A landscape with many peaks, sampled at points; each row gives a point and its height.
From any point a climber steps to the highest of the 2 points nearest to it. It stops when none of these is higher. Distance is the straight distance between rows; heights are no part of it.
j559 (h 294): [-20  13   2  -4  -6   7   5  44   1   3   9 -14  -7   4   1 -17 -14  -5
  -3 -13 -22]
j262 (h 413): [  1 -43  -3  -8  18  -2 -11   6  23  15  -1  26   0 -22 -26  -9  25   4
  28  15   7]
j287 (h 467): [  5  -5 -11   3  -3  15  31 -10  -2 -20  22  30 -22   1   1 -21   3  28
   8   9 -20]
j187 (h 512): [ -2  17 -27  11  28 -25 -19  -4  35  -2 -10 -12  15   0   2   7   8  26
  18   9 -10]
j519 (h 382): [  1 -10  14   0  -4  25  -6 -12  -6  -3  17  30 -16 -15  -8 -23  18 -13
  17  15 -11]
j118 (h 178): [  3 -12 -21   0  -7  30 -26 -26 -16  -2  12   6 -17   5  14   5  21  33
   3   5 -38]
j322 (h 320): [ 26  18 -11  11  -7  -4  51  -8  -7  -1  -4 -16 -11  10  14 -18 -28  -8
 -24 -11  14]
j543 (h 659): [ 14 -15  11 -16   9   2  -6   3  15   6   4  32   7 -36  24 -18  28  15
  -4  -6 -20]
j226 (h 549): [  1   3 -26   3  37 -30  11   2  12 -14 -29 -23  21  15   2  10  10  39
  13  17  -2]
j324 (h 403): [ 15 -28  35 -22   3  15 -18  17  28  16  -6  11  -6  -1 -11  -6  10 -27
  24  21  27]
j744 (h 591): [ -4 -19 -32   1 -11 -22  -4  21  19   9  -7 -18  22   1  -9  11  23  40
 -20  -8  12]
j672 (h 394): [-19 -11  29  -3  -3   0 -13   1   3   4  15  25  13 -29   2 -13  14 -35
   9  -4 -22]
j643 (h 409): [-18  -9  38  10 -11 -26   6  10   9   8   2 -10  -4   1   7  33 -13   3
  19   3 -13]
j12 (h 414): [ -8 -17  19  -7   9 -24  -2   1  17   1   5  18  13 -20   5  -4  -3 -16
   7  -6  -2]
j521 (h 259): [  8  21 -24  29 -30  -6  28  -4 -34   7  -9 -35  19  -2  13 -10  15   1
 -39   4  -8]
j316 (h 491): [ 16 -26   4 -35  29  12 -16  19  43   1 -12   9  13   8  -7 -17   5   0
  28  27   5]
j923 (h 508): [ -3   6 -16   5   3  14  10 -17 -18 -42  15  19 -21   1   8  -4  26  18
  18  12 -23]
j437 (h 338): [ 27   5   7   2  -6 -10  17 -22  16 -17  19  19  30  -9  16   6  -4 -21
 -21 -22  10]
j3 (h 52): [-10   9 -13 -16  -3  43 -18  10  -6  -6  18  13  -3   6   5 -31   3 -12
  -3  -2 -35]
j463 (h 431): [ -5  -9  -8   6  -9   7 -15  21  22  22  18 -12  22 -12 -20  16  11   7
 -15 -27 -17]
j400 (h 425): [ -8  19 -28  15  12 -46  -8 -16  18   4 -25 -19  23  19  12   9 -10   3
   4   9  21]
j755 (h 353): [ 13 -12   1  -7 -27  15   9   8  22  24   8 -11  14  25  -3  17 -19  11
 -22  -9   7]
j959 (h 66): [-17  -4   1 -12   1  27  -6  29   0  -5  15   7   7 -11 -13 -25  22   4
   0  -3 -38]
j577 (h 362): [-26   0  -7   7  11  -9   3  32 -15 -16  -1  -4 -13 -24 -29 -11  30  14
  12  -1  -3]
j597 (h 440): [ -5   3 -21   6  14  21   9 -28 -46 -32  -5  -2 -13  12   5 -14  15  18
   7  11 -30]
j944 (h 511): [ 15  -5  29 -24  -1   0  -7  25  27  -8  14  38  14  -2  11  26  -7 -38
  10  -6  14]
j162 (h 280): [-17  15 -25  14  -9  14   1  -4 -67   1  -5 -18 -21  42  20  -5 -20 -10
  -4  13 -18]
j180 (h 452): [  9  12 -12   6   2 -17  -7   7  38  10  -9 -29  21  28  -2  35 -22  -1
   7   1  15]
j243 (h 228): [ 12   2  22  18   7  21  14 -21 -18  -2   8 -16   3 -20 -14   5  17  22
   2  -3 -34]
j916 (h 686): [ 10   9  27  19  23 -16   8 -10  -1  14 -18 -37 -18 -23 -12   5 -13 -14
  27   6   4]
j884 (h 476): [ -4 -12   4  -6   0 -39 -18 -16  35  22 -15  -4  33  10  30   9 -23  -4
  -5   2   2]
j44 (h 306): [-20   7 -21   3 -20   4  -2  16  -5 -19  24  26 -11   2   4  14  24  10
  -8  -9  -1]
j348 (h 366): [ 31   1  38 -17   7  26   5   8   9  -6 -11  -5 -25 -13  -4 -23  16 -13
  14  14  26]
j568 (h 462): [ -6  -2 -12  -2  -5  -1  20  25   1  -2   1  -8 -14  13 -17  10  -6  21
  -5  -4  17]
j84 (h 165): [-15  12  22 -23   7  23  11  23 -25 -36 -11  12 -11  11   3 -11  22 -11
  14  20  -5]
j60 (h 543): [  1 -15 -19  22 -39  -1 -17 -21 -15  44  23  22   4  -7  17 -15  -8   9
 -29 -11 -14]
j300 (h 427): [  5  16 -16 -18   1  35 -28   7  -2 -24  14  18  -1  -7  -1  13  34  -4
 -11 -14   3]
j397 (h 513): [ -2  10  19   0  25  12   6   4 -49  -1 -28 -16 -16 -16 -13   9  27  -1
  -8   0   8]
j363 (h 111): [  5  15 -30  -8  10  18  22   3 -19 -22  -2   3   3   0  -7 -34   7   6
 -25 -16   2]
j875 (h 564): [ -3 -29  -1   5 -17  -5 -12 -32 -10  34   7  41   7 -15  14   4   3   6
 -19 -12   0]
j706 (h 423): [ -7 -25  19 -20   8   7 -14  14  19  16  -9  -2  -1   8 -24  12 -13  -6
  22  14  12]
j257 (h 628): [ -1  19  -2  28  37 -34   7 -21  -1   6 -26 -25 -19  -1  -7  13 -15  -3
  35  22  11]
j534 (h 234): [ -5  26 -16   7  -9   8   7 -17 -32 -27   0  -2  -9  17  16   4   3 -14
 -13  -8   1]
j887 (h 365): [ 13  -1 -21 -14  18   3 -15  12  33   4  -8 -18  19   3 -30  16  -7  -3
  -6 -15  30]
j602 (h 385): [ 18 -10  35 -29  -2  31 -17  17  11  -1  -2  26 -10  -6   4 -24  32 -27
  10  15  20]
j471 (h 416): [ -2   7   8 -10  11   0 -32  14  43  19  -8 -20  16  21  -9  35 -22 -10
  23  10   0]
j867 (h 499): [  2 -24   2 -14 -23 -26 -10  11  38  33  -2   8  38   8  33  19  -7  -4
 -18  -7   3]
j303 (h 608): [  4   4 -27  23  -6  27  -9 -25 -27   2  23  -1  -9  -5 -15 -13   6  15
  -8 -12 -27]
j173 (h 627): [  4  -3   0 -14   1 -18   1   1  12   2   0  17   6 -25  33 -33   6  13
 -24 -19 -11]
j546 (h 453): [-19  18  -6   3   8 -39 -32 -24  24  20 -26   0  19  23  23  12 -27  -1
   9  15  13]
j77 (h 520): [ 21 -32   7 -19  25   1  12 -11  23  -2  -4  22  -1 -21  -6 -37   4  14
  16  14   2]
j159 (h 550): [ -7   8  21   2  -3   9  11  16  -8 -12   2   8 -40  -4 -23   3   1 -22
  22  10  29]
j357 (h 344): [  0  -8   8 -38  -1  13  -1  12   4  -3 -12  10  24  14  17 -11  -6   4
 -29 -10   7]
j551 (h 705): [  4  -5   7   1   3   4   2   5   2 -12  13  18  -9 -30   6  -2  36  29
   2   0 -19]
j435 (h 326): [ 30  13  11 -22  37  -8 -15   5  33  -9 -31 -16  -1   1  16   4  -2  18
  23  21  10]
j910 (h 336): [-21  15  22 -12   1  -9   0  30   4 -20   5  -5  31  -1   7   7   3 -28
  -7 -18 -11]
j165 (h 442): [ -4  -2  -5  28   8 -16 -20   2  11  38   2 -38  -9 -17 -22  -2 -21   9
  11 -10 -14]
j225 (h 329): [ 10   9 -17  12 -22   0  33 -14  -6   2   9   5 -12  17  -4 -21 -40 -18
 -22  -9  30]
j700 (h 253): [  0  -2  -1 -12  22 -21   1  19  41 -13  -8   7 -19   8   8  -7  -5  11
  44  35   3]
j896 (h 284): [ 22  12   6 -12  24  -4  32  24  17 -37  -2  -5  -4 -10  -2  -6   7   8
  14   1   3]
j540 (h 264): [  0  12 -31   3 -26   5 -22 -22  -5 -24  11  -1  -8  20  34  16   9 -15
 -11  -7  -1]
j680 (h 371): [  5 -10  -3 -15  -8   4  -9  15  34  35  -5 -21  15  21   7  -4 -36   7
 -11  -5  -8]
j283 (h 435): [-12   3  32   1   1   1   0  28   1   8  -7 -26 -12  -1 -18  27  -2  -1
  20   5  -3]
j326 (h 39): [ -5  19  -5 -16  -2  27   9   5  -4 -18  13   7  16  11  13 -31 -12 -23
 -16 -13 -30]
j901 (h 581): [ -3   5  -1   9  39 -43   2 -12  10 -19 -24  -5 -13 -15  -2  -8   5   4
  37  21  17]
j913 (h 485): [ 22   5  18 -16 -12  -6  12  15  17 -30  19  35  15  15  15  33  -9 -22
  -7  -9  26]
j709 (h 270): [ 12  -6   6  23  -5  -8  15 -12   5  30  -6 -43   3  10 -16  21 -30  11
   0  -5   0]
j238 (h 257): [  9  22   9  -9  30 -18 -46 -16  32   6 -24   1  24   3  13  21  -5  -4
  17  15  14]
j381 (h 282): [ 11  21 -25  15 -26   3  30  23  -5  -5   1 -36  18   9  -1   8  19   9
 -32 -10   1]
j692 (h 518): [  9   6  17   1   4   2  10  16  18  -3   4  -8 -25   1 -28  28 -19 -22
  20   0  37]
j227 (h 458): [ 10  26  -1  -7 -20   0  29  11   4 -37  12  14   1  25  18  19  -8 -18
 -13  -7  27]
j573 (h 323): [ 20  13  19 -18  15 -17   3  10  13 -17 -16   1 -21 -17  19   3  -1  -1
   0  -7  36]
j171 (h 522): [  8 -27   9   6 -10  24  -8 -33 -10  25  18  43 -22 -13 -16  12   3   1
  10   8   5]
j284 (h 475): [-10   2  -6  17  18 -24 -24  -7  31  16  -1 -16  10 -12 -14   9  -6  -4
  24   2 -10]
j722 (h 242): [-40 -11  -4 -11 -16  11 -36 -10 -45   5  -4  18   1  18   6  -7   2   1
 -14   2  -9]
j902 (h 302): [ 15  -1  17   0  -1 -16 -16  -5  26  16   3   0   0 -22   7  26  -6 -10
  -7 -21  24]
j743 (h 589): [ -1 -16 -18  10  21 -38  24 -16  -8  -6 -24 -17  11   0  -7  -2   3  32
  -1   3  13]
j461 (h 546): [ 11 -25  44  -1  -6  17  -2 -28  -7  10   6  24 -12  -7 -20  25   5  -2
  19  19  13]
j611 (h 343): [ -5  13   6   9 -11 -10  15  -4   1   3  15  10 -15  -2   4 -16 -36 -29
  -8 -15  10]
j563 (h 301): [ -8  18   3  18   4 -17  24   0 -11 -41  18   7   8 -16  -2  14  20  -4
   3 -13  -7]
j429 (h 426): [-10 -40 -11  -9   2   2 -18  12   8  32   1  24 -18 -14 -33   3   9  20
   9   5  19]
j204 (h 29): [-16   7 -19 -14 -18  13   0   0 -19  -2   1   7  23  21  21 -43 -14 -12
 -35  -9 -19]
j263 (h 297): [ 15  -9   8   3 -12  24 -11 -24   1  -9  30  31  30  10   6  47  14 -17
   5  -4 -22]
j595 (h 478): [  0 -28 -16  -6  -6  14 -31 -44  -7 -13  12   8 -23  15  21  12 -13 -31
  27   5 -20]
j869 (h 696): [  2 -27  -7   9  -8   3   1 -29 -19  15   6  14   2 -11 -15  -1  11  40
 -18  -6  -2]
j651 (h 439): [ -5  -7  -8   7   2 -27   4   2  20   3   0 -11  16  -8  -4   4  -4   5
  -5 -13   4]
j232 (h 97): [ -1  -2 -23  -1  -3  13   3   0   0  -4  13  10  17  -8  -9 -19  12  10
 -26 -22  -7]
j9 (h 588): [ -6  21 -23  35  30 -35  -7 -20 -13  32 -32 -33 -13   8  -2   7 -19  16
  15  17   2]
j285 (h 685): [  6   8  -8  23  -7  15 -25 -31 -30  15  21   7 -24 -22  10 -27  -5   7
  -3  -8 -26]
j715 (h 352): [ 13   1 -12   0  -6  -4  11   4  17  26 -16 -43  27  17   2 -14 -30  -2
 -23  -9  -3]
j853 (h 595): [-18  18   7  10   8  13 -16 -13 -54 -13 -11  -6 -17 -16  -6  -3  28  -9
   2   3 -12]
j574 (h 438): [ -2 -18   5  -2 -18  32 -14 -44 -13   5  19  24 -12  28   8  21 -20 -15
  16  14 -21]
j500 (h 428): [ 15  25  -5  -2 -36  -1  20  12  -8 -34  -1  -5  27  28  28  28  14  -9
 -26   5  21]
j851 (h 177): [-11 -15 -26  -6  -3  29 -30 -33 -32 -13  -3 -10  11  22   7   0  14  13
  -7   1 -35]
j188 (h 311): [ 21  16  -2 -11  26   3 -17   5  50   8 -14 -10   5  13  15   4  -8  27
  27  25 -17]
j143 (h 137): [  5 -13 -14 -25  20   8  32  12  11 -24  -4  11   8  16 -22 -21 -14   5
   4   3  17]
j66 (h 647): [ -3 -13  -7  -3   3 -16  -1  17   9  -6   4   2  10 -22  -1  16  36  44
 -10 -14  -6]
j575 (h 276): [ 16 -10  29   2 -23  13   5 -22  -1  -1  19  22  10  17  12  54  -5   4
  -2   3   0]
j550 (h 383): [  1 -29  19 -29   4  25   9 -18 -16  -8  -6  35  -3  13 -14 -12  -6   7
   3  19  14]
j838 (h 472): [ 11 -15  20   8   8  -8  -4 -22   6  30  -4  -9 -13 -19 -11 -11 -30  -3
   7  -2   5]
j948 (h 562): [-13 -11  33 -17   4   4  -8   3 -21 -22  -4  15  24  -7   6  18  28  10
   0   4 -15]
j931 (h 447): [-22 -28 -14 -28   5 -18  -5  17  15   9 -16  12  11  19   2 -21 -21  11
  -6   3  10]
j37 (h 185): [ -8  17  26 -15   5  14  -5  -1 -22 -42   0  20   4   2   4  12  18 -28
  10   4   7]
j352 (h 238): [ 10  27 -13  23 -39   9   9 -18 -16   4   7 -29  28   7  24 -11   1 -14
 -37  -8 -23]
j699 (h 300): [ -1  21 -11   0 -27   9  20  20  -8 -12   3 -14   8  21  24   1  10  20
 -26  -5 -17]
j150 (h 82): [  3   0 -12  -3  11  35   5   9  -8   3  10 -10  10 -11 -29 -38   1   6
 -13 -15 -28]
j847 (h 380): [ 11 -13  30 -11   8   7 -10  21  31   8   5 -13  30   4 -12  35  -9  -5
  14   0 -13]
j861 (h 243): [  8   0 -40  -1  32 -21   4 -12  35 -23  -5  -2  40  19 -22   1 -10   0
  12   2  19]
j62 (h 390): [ -1  -6  -3  -7   1   0 -30  20  43  44  -2 -13  -7   5   1  15 -26   3
  11   0  -4]
j476 (h 590): [ -1  23  -1  -6  -3  14   4   7  -1 -30  17  29 -32 -11  -6  -9   9 -26
   8  -3  21]
j980 (h 466): [-12  14  29   3 -10  29   4  21 -24  13  -1 -21 -18   5 -11   7  -9  -4
   6   3 -26]
j69 (h 424): [-17  -6 -14 -12  13 -34  -3  12  12   4 -27 -11  -5  15  13  -2 -14  26
   7  10  13]
j208 (h 429): [  3 -14   2  -8  20 -19  11 -23  -2  16 -19 -16  19  -1   7 -42 -37  -4
 -12  -5  -5]
j288 (h 325): [-17 -11 -10 -13  -1  -4  -5  32   6 -10  12  35 -19 -17 -12   2  28  13
   6  -2  13]
j977 (h 372): [ -4   6  14   5 -29 -14  35  15   6   2   3 -17   6  26  22  10 -25   1
 -10  -1  -5]
j945 (h 492): [ 10 -10  12  -4  15   9  29 -10  -1 -22   6  16  -8 -19  -2 -39  13  15
  13  13 -19]
j389 (h 84): [ 11  -1 -35 -10  -2  33  -2 -13   4 -14  21  33  -3   0   3 -18  16  12
 -16  -9  -9]
j384 (h 387): [-15 -11 -20   4 -34 -22   7  21   8  24   2  -8   4  17   9 -14 -20  11
 -22  -1   9]
j741 (h 202): [ 10  13 -17  28   0 -23  16 -10  -4   0   7 -17   5 -30   1 -26   5   9
 -25 -28  -6]
j494 (h 392): [ 29  17  -5   2 -14 -23  24   0   3   5 -24 -34   7  -3  29   2  -1   6
 -35  -9  30]
j580 (h 245): [-11   9  19   1   8 -42   9  22   8 -19 -13 -21  20  15   8  41 -11 -14
  15   0  11]
j647 (h 551): [  1 -20 -39  15 -28 -32   4   6  26  25 -10 -31  28   7   3  -5   3  35
 -16  16   2]
j334 (h 341): [  7  -2 -23  29  -3   6  31 -36 -57   4  -5  -9   0  13  -7 -18  -7  15
 -22   5  -2]
j609 (h 310): [ -3  10   6  17  -4 -18  39   7 -35  14 -22 -35  16  19  20   4 -10 -20
 -29   1  -8]
j156 (h 541): [  9 -17 -30 -10   2  37 -29 -30  -5 -20  13  13 -35  11   4   2   5 -11
  25  13  -9]
j998 (h 378): [  3   3 -34  22  -6  10  25 -41 -48 -22  -5 -14   7  24  10  -3  12  14
 -12  10 -20]
j407 (h 221): [ 13  26 -13  16 -15   0  10 -12  -6  -3   5 -20  25 -15   7 -13   7 -16
 -41 -31   4]
j695 (h 360): [  4  12  10 -11  -4   1   5  -6  13  -8  13  14  20  -4   8 -13 -22 -44
 -20 -25   9]
j693 (h 516): [ 14 -24  16 -19  34  -2   4  11  22 -23 -13   0  16  -1 -20 -12  20   9
  33  29   6]
j35 (h 405): [ 10   7   7 -14  22 -17  -7  -9  28  11 -20 -23  22  -2  20 -21 -32 -20
  -5 -10  -3]
j358 (h 258): [-17  -1  -9   1  -2  -6 -14  22  16  12  16   5  -2 -19 -23  -9  -9 -26
  -2 -22   7]
j148 (h 227): [-25 -10 -21  -1 -33  15 -40 -11 -35  17  10   5   4  30  26 -13 -10   4
 -20   3 -24]
j347 (h 368): [-20  16  38   5  -3  -6  -7   3 -11 -13   9   1  15 -20   7   8  12 -27
   2 -13 -23]
j513 (h 330): [ -2   7  24   6  -7   3  24 -16 -32  -8  -5   4 -22  11   4  25  -7   9
   1   6  10]
j582 (h 203): [ 14  -5  13  -1  -4  45 -10 -22 -13   7  11  -2  -3  -4  -3   2  15  26
  -1   5 -40]
j920 (h 271): [ -3   7  22   8  13 -30  16  17  13 -31   8  -3   9 -14  -2  23   5 -11
  20  -4   1]
j718 (h 689): [ -2   3  27  16   7  17   1 -19 -44   7  -5  -9 -19 -20 -21 -19   4 -10
   8   7  -7]
j911 (h 592): [  0   1   3   2 -15  -6  -3 -30 -15   5   2  15  -1  -8  21 -13  -4   5
 -26 -12   3]
j353 (h 498): [ -2 -25  17  11  -8  -6 -11 -13   5  31  11  15 -14 -24 -15  18  -3   6
   7  -5   4]
j665 (h 693): [ 21  19   1  12   2  20  15 -12 -16 -16   7   7 -49 -18 -10   0  11  14
   7   1  15]
j160 (h 539): [ -3  -8 -12  27  -2  21   0 -26 -15  -6  31  16 -11 -16 -35   3  21   9
  10  -2 -18]
j604 (h 328): [  6  10 -11   6  14 -20  27   9  -5   8 -24 -41  26   6   9  -8  -8  -6
 -22  -9  -5]
j772 (h 544): [ 13   8   9 -12  -1  15  -5  23  22 -18  25  33  -6 -14 -11  14  12 -35
   9 -11  24]
j267 (h 379): [-16   6 -31   8 -21 -38  -3  22   4  14 -13 -18  -6   6   4 -16 -16  -3
 -22 -12  34]
j161 (h 607): [  7  14  -2  -1  12  19  -4 -18 -23 -28   0   4   1 -22   5  -7  37  16
  -9  -9 -16]
j144 (h 398): [  6 -25  15 -16  -8  24  21 -19  -3  -5  14  34   8  24   2   7 -11  16
   2  14 -12]
j849 (h 345): [ 17  11  22 -22  21  -4  -8  19  24  -3 -26 -15 -24 -16  13 -17   2  -7
  20  14  20]
j503 (h 239): [-12  30   6   0  23 -13 -40  -4  22  19 -28 -13  -8   6   7   2 -11   0
  25  23   4]
j852 (h 547): [ 25 -29  26 -11  20  -4  13 -12  19 -17   5  30   4 -19 -12  -8  11 -10
  27  16  20]
j343 (h 441): [-15 -21   3 -13  -5   7  -3  16  -5  13  -3  14 -25   5 -22  -4 -12  14
   6   7  18]
j6 (h 754): [ 14  12  35  14  14  14  20 -11 -28  17 -11 -29 -22 -16 -13  -9 -20 -25
   6   0  -2]
j409 (h 418): [ 16  10 -22  11  -3 -27  32  14 -24  21 -37 -39  -6   7  19   3   2  -2
 -40   6  37]
j848 (h 313): [-11  12 -17  -4  30 -30 -25  13  27 -16 -12   5  -4 -10 -16   3   6 -19
  29   7  32]
j336 (h 312): [ 21   0  12  17  -2 -10  18 -17  19 -13  35  35   5 -26   4  19   3 -23
   7 -16  -1]
j757 (h 488): [ -1 -12  19  -5 -18  -7  -8  -2  10  20  10  12  31  -5  22  21   5  -1
 -19 -16 -14]
j564 (h 333): [ 14  12  14  17  -9  -9  -3 -18  -5  11   3  -6 -22 -27  -6  20  -1  -1
 -15 -24  29]
j684 (h 381): [ 18   1  20 -26  13   5  -5  -1  27   5  -7   1   7 -11   5 -16 -28 -31
  -4 -12  17]
j79 (h 487): [  6   4  -5  -5   1  -7   8  25  22   0  -6 -21 -11  20 -20  38 -18   5
   8  -2  34]
j265 (h 363): [ 19  27  -1  19 -24  -7  14  -6 -14  10  -4 -22 -20  -9  17  10   0   6
 -30 -19  23]
j23 (h 244): [ -3  -3  -6  20 -12 -10 -21   2  15  40  15 -15   1 -21 -15  -5 -23 -15
 -14 -30   0]
j13 (h 267): [  7  14 -21  -9  27 -18  14  36  36 -27  -7  -6 -18   3  -5   0   1  14
  27   8  19]
j449 (h 355): [-18  -1  13   3  -7  19  -1 -15 -27 -13   8  15 -14   7 -10   9   4  -4
  12   9 -11]
j153 (h 321): [ 21 -18   8  -3   3  39 -13 -17   1  -7  24  39  17 -10 -19  31  29 -12
  14   2  -5]
j704 (h 474): [-12   0   7  -5  -7  17 -30 -15  -9  -8  15  30  -6 -12  30 -11  19 -25
  13   5 -40]
j972 (h 401): [-13  -6 -26  13 -18 -35  -8  23  27  32  -2 -20  -9  16  17  -4 -21  31
  -3   3  -5]
j770 (h 497): [  5   8 -10 -13   9  43 -36 -14 -16 -24   2   1  -7 -11  -3  -3  43  -2
   4   2 -15]
j646 (h 303): [ 22  14   6  -3  23   0  46   4  -6 -16 -14 -15 -11   0   4  -8 -13  -1
  -3  -4   5]
j100 (h 361): [  6  -6  19 -28  -5  22 -10   7   8   8   0  17   3   3  -2   5 -12 -14
 -10  -9  16]
j147 (h 399): [  9 -35  15   2   5  20  -5  -2  11  15  15  30   1 -24 -24 -26  39 -19
  23  14  -1]
j555 (h 524): [ -7 -25 -21  -9 -31 -27 -10  10  31  29 -15 -17  44  15  17   0  -4  13
 -24  13   9]
j480 (h 354): [ -8  23   3   5 -38   9  25   5  -2 -16  16  -6  13  37  21  13 -20 -23
 -13  -2 -13]
j244 (h 261): [-31   7 -15   8 -22   2 -10  -5 -54  -5  -9  -4 -11  29  20   2   4  12
 -14   6 -10]
j720 (h 240): [ -6  18   4  -3  22 -13 -24  15  29   6 -26 -12 -25   9  10  -8   6  16
  44  41   0]
j355 (h 288): [-22  11 -22   7 -38  -5 -10   5  -1 -12  26  26  -7  19  34  18  10  -9
  -7  -5 -15]
j712 (h 367): [-10   1  28 -15  -8  25 -24  19  -9  -4  -1  20 -21 -11  -8   0  34 -17
  12  13  16]
j104 (h 576): [  6 -31  41   8   2 -12   3 -14  10   4   9  24 -10 -25 -11   2  17 -14
  33  20   6]
j57 (h 125): [ 12  -3 -28 -13  -2   8  35   0   5 -32  10  21  11  15  -1 -20   3  16
 -19  -7  14]
j146 (h 265): [ 11  36 -25   9  43 -16 -17 -13  32 -17 -12 -11  32   2 -13   4  -3 -13
  17   3  12]
j487 (h 494): [-18 -12   1  27  -7   4  -4   8 -15  16  22  -3 -16 -20 -41   1   6   9
  12  -3 -13]
j215 (h 331): [-20   5 -17  22  -1 -24  18   7 -18 -20   6  -6   3 -18 -18   2  26  14
  -9 -18   1]
j644 (h 545): [  6  -4  -7 -13  42   3  18  19  14 -21 -23 -15  -2  10 -24 -22   3   1
  35  28   6]
j169 (h 289): [  5  29   1  10  37 -30 -18   0  34 -23  -9  -9  11 -14  -3  -1   6 -28
  39  15   9]
j801 (h 295): [  6   0  -7  29  -8 -35  13 -25   3  20 -13 -34  16   7 -14  20 -28 -23
  -9  -5  35]
j536 (h 349): [  6 -14  27 -10   1  32  -8  11   8   3  15   8  16  -6 -28  25  14  -7
   9   2 -11]
j830 (h 626): [ -6   4  29   0   9  21   3  11 -24  -5  -9 -12  -8 -12 -12 -41  23 -21
  14  14 -15]
j906 (h 464): [ -6 -18  -9  13  -9  21  -5  11   6  25  32  13   7 -15 -29   0   7   4
  -2 -14 -30]
j713 (h 583): [ -1   0  12 -12  22   9  22  32 -10 -14 -19 -14 -19  -5 -13 -32  16   3
  19  17  -3]
j892 (h 432): [-19  11   0   5  -9  -6 -35 -29 -13 -25  13  13 -10  -7  39  14  14 -25
   9  -4 -28]
j248 (h 419): [-11  13 -29  27   2 -30 -17   4  20  29  -6 -31 -10   7  -4  -1 -27  14
   9   0   1]
j111 (h 396): [ 11  -1 -18 -12  -1   9 -10  21  25  12  -2 -26  30   0 -12   3   2   7
 -29 -26   7]
j139 (h 278): [ 10  -8  21  -2  14 -30 -36  -5  35  19  -8   3  12 -16  11  37  -5 -10
  19   1  11]
j97 (h 471): [ -2   7   0   3  22  -3   9  14 -24   7 -20 -22 -22 -15 -24  -4   0  -6
   0  -7  19]
j92 (h 322): [  2  12  -9 -20 -12  34  -2   2 -12 -10  -3  -1  12  24   9   0   2   6
 -26  -9  -4]
j339 (h 388): [ -5   9  16   8  -5 -24  25  23   7   8 -11 -33  -9  12  20  19 -17  19
   7   2 -14]
j777 (h 296): [-17   9  -8  23 -17  -4  33   3 -56  10  -6 -18   5  32  15  -9 -18 -10
 -19   9 -19]
j986 (h 151): [-14  -3   2 -26   2  16  16  17  -9 -29   2  22   3  18  -3  -6   2   6
   0   6   0]
j650 (h 514): [-27  -4  15 -19  -3  15 -20   3 -17 -28   9  28   7   9  17   7  28  -9
  15  14 -30]
j593 (h 332): [-14   4   3  10 -10 -20  15  -1 -22  -1   4  19 -39  -5   0 -21 -27  -7
   3  -3  19]
j36 (h 73): [ 19 -16 -20 -13   4  38  -2 -10  10  14  19  33  -5 -14 -21 -23  -1   0
 -13 -12   4]
j130 (h 640): [ -2 -25 -10  19  -8 -22  24 -24 -21  -2  -8  -5  15  -2 -19  15  18  39
 -15   0  17]
j917 (h 209): [ -3  18  13 -13   6  -2  13   2 -22 -25 -13   4  12   4  12   5   6 -12
 -19 -13  13]
j893 (h 317): [ 19   0  -6  15  -5 -15  28 -22  -7  18 -12 -20  -8   9 -15   2 -38 -14
 -17  -7  41]
j652 (h 346): [-21 -11  -3  -8  -5  18 -36  14 -14   6   8  32 -16 -25 -19  -4  39  -5
   0  -3   7]
j685 (h 210): [-16 -16 -35   1 -28  14 -30 -30 -22   4   8   9  27  16  17  -5  19   7
 -27  -1 -23]
j164 (h 469): [ -5 -21  -1 -35  28  -3 -19   3  28   9 -26   3  18  23  -1 -10 -20  14
  16  23   3]
j213 (h 334): [-22  19   3  -4 -26   3   3  21   7 -13  21  12  21  16  19   5  -8 -32
 -16 -17 -16]
j963 (h 451): [  5  -3  22   7   4  -7   3 -21 -22  26  -9 -16  -3 -17   6 -31 -29   0
 -13 -10 -10]
j253 (h 319): [ -5   0  38  12  -2   2  25  -1 -33   4  -9  -5 -42   1  -7   3 -13   2
  26  24   4]
j56 (h 495): [-18   6  11  12 -26  27 -16   6 -36  29  11 -15  -7  18  -4   3 -20   5
  -9  -5 -28]
j11 (h 624): [ 18   7  -4   1  -5  38  -7 -28 -16 -12  11  10 -44   0   1   5   7  14
  13  13  -5]
j434 (h 751): [ -7 -20   1   8  -6  12 -21 -16 -26  24  13  25 -19 -25 -12 -22   8  18
  -4  -1 -12]
j234 (h 386): [-29  -3  -8   9  -8  -8   1  15 -31  -5   5  12 -25  -9  -8 -13  14  28
   3   1 -10]
j796 (h 443): [  5  15 -11   3  21 -13  23  16 -31  13 -31 -27 -20   4   0  10  -4 -10
 -24  -8  35]
j717 (h 337): [ -2   9 -23  -5  27 -14 -27   2  27  -1 -18  -8   5  11 -24  26  -9  -3
  15   4  42]
j319 (h 519): [  5 -13  21 -18  -1  -2 -10  25  15  -8   8  18  31  -8  15  29  21  11
  -3  -8 -14]
j259 (h 314): [-14  10   3  -2 -20  15   7  30  16   1  29  13   5   5  16  -4  -4  -8
  -5 -13 -42]
j820 (h 397): [ -9   6 -33   8 -18 -47  -9   1  11  18 -31 -28  11  17   8   6 -16  -6
 -16  13  47]
j956 (h 275): [ -8  12  -3  -9  12   1  -8  38  23   4  -4 -21  -9 -11 -14 -15  -6 -14
  10  -8   0]
j938 (h 415): [ -9 -13   2  -4 -25  22   5 -28 -18   5  11  18  10  39  13   3 -22   3
 -10  11 -21]
j878 (h 521): [ -9   4  -2  29 -41   4 -20 -13 -34  37  17 -12   1   5   8  -6 -16   9
 -24 -10 -18]
j452 (h 252): [  3  -2  14  27   4  -2  27  -2 -12  10   5 -35   0  -6 -25  21  -4  18
   6  -6 -19]
j86 (h 324): [ -9   2  12  13   7 -21  24  13 -24   6  -8  -9 -43  -7   0 -19 -21  10
  17  10   3]
j230 (h 406): [-26 -12  -3  -3   7 -24  -1  28 -13   6 -18  -9 -22  -4  -5  -3   4  39
   7   5   4]
j431 (h 637): [ 14  10 -18   5  -3   4  20  -2   9 -19  23  33 -41 -21  -4 -13   5   8
   1 -10  20]

For each start below, name the point where the climber stops.
j146 | j434
j741 | j6
j910 | j434
j920 | j6
j503 | j6
j480 | j551
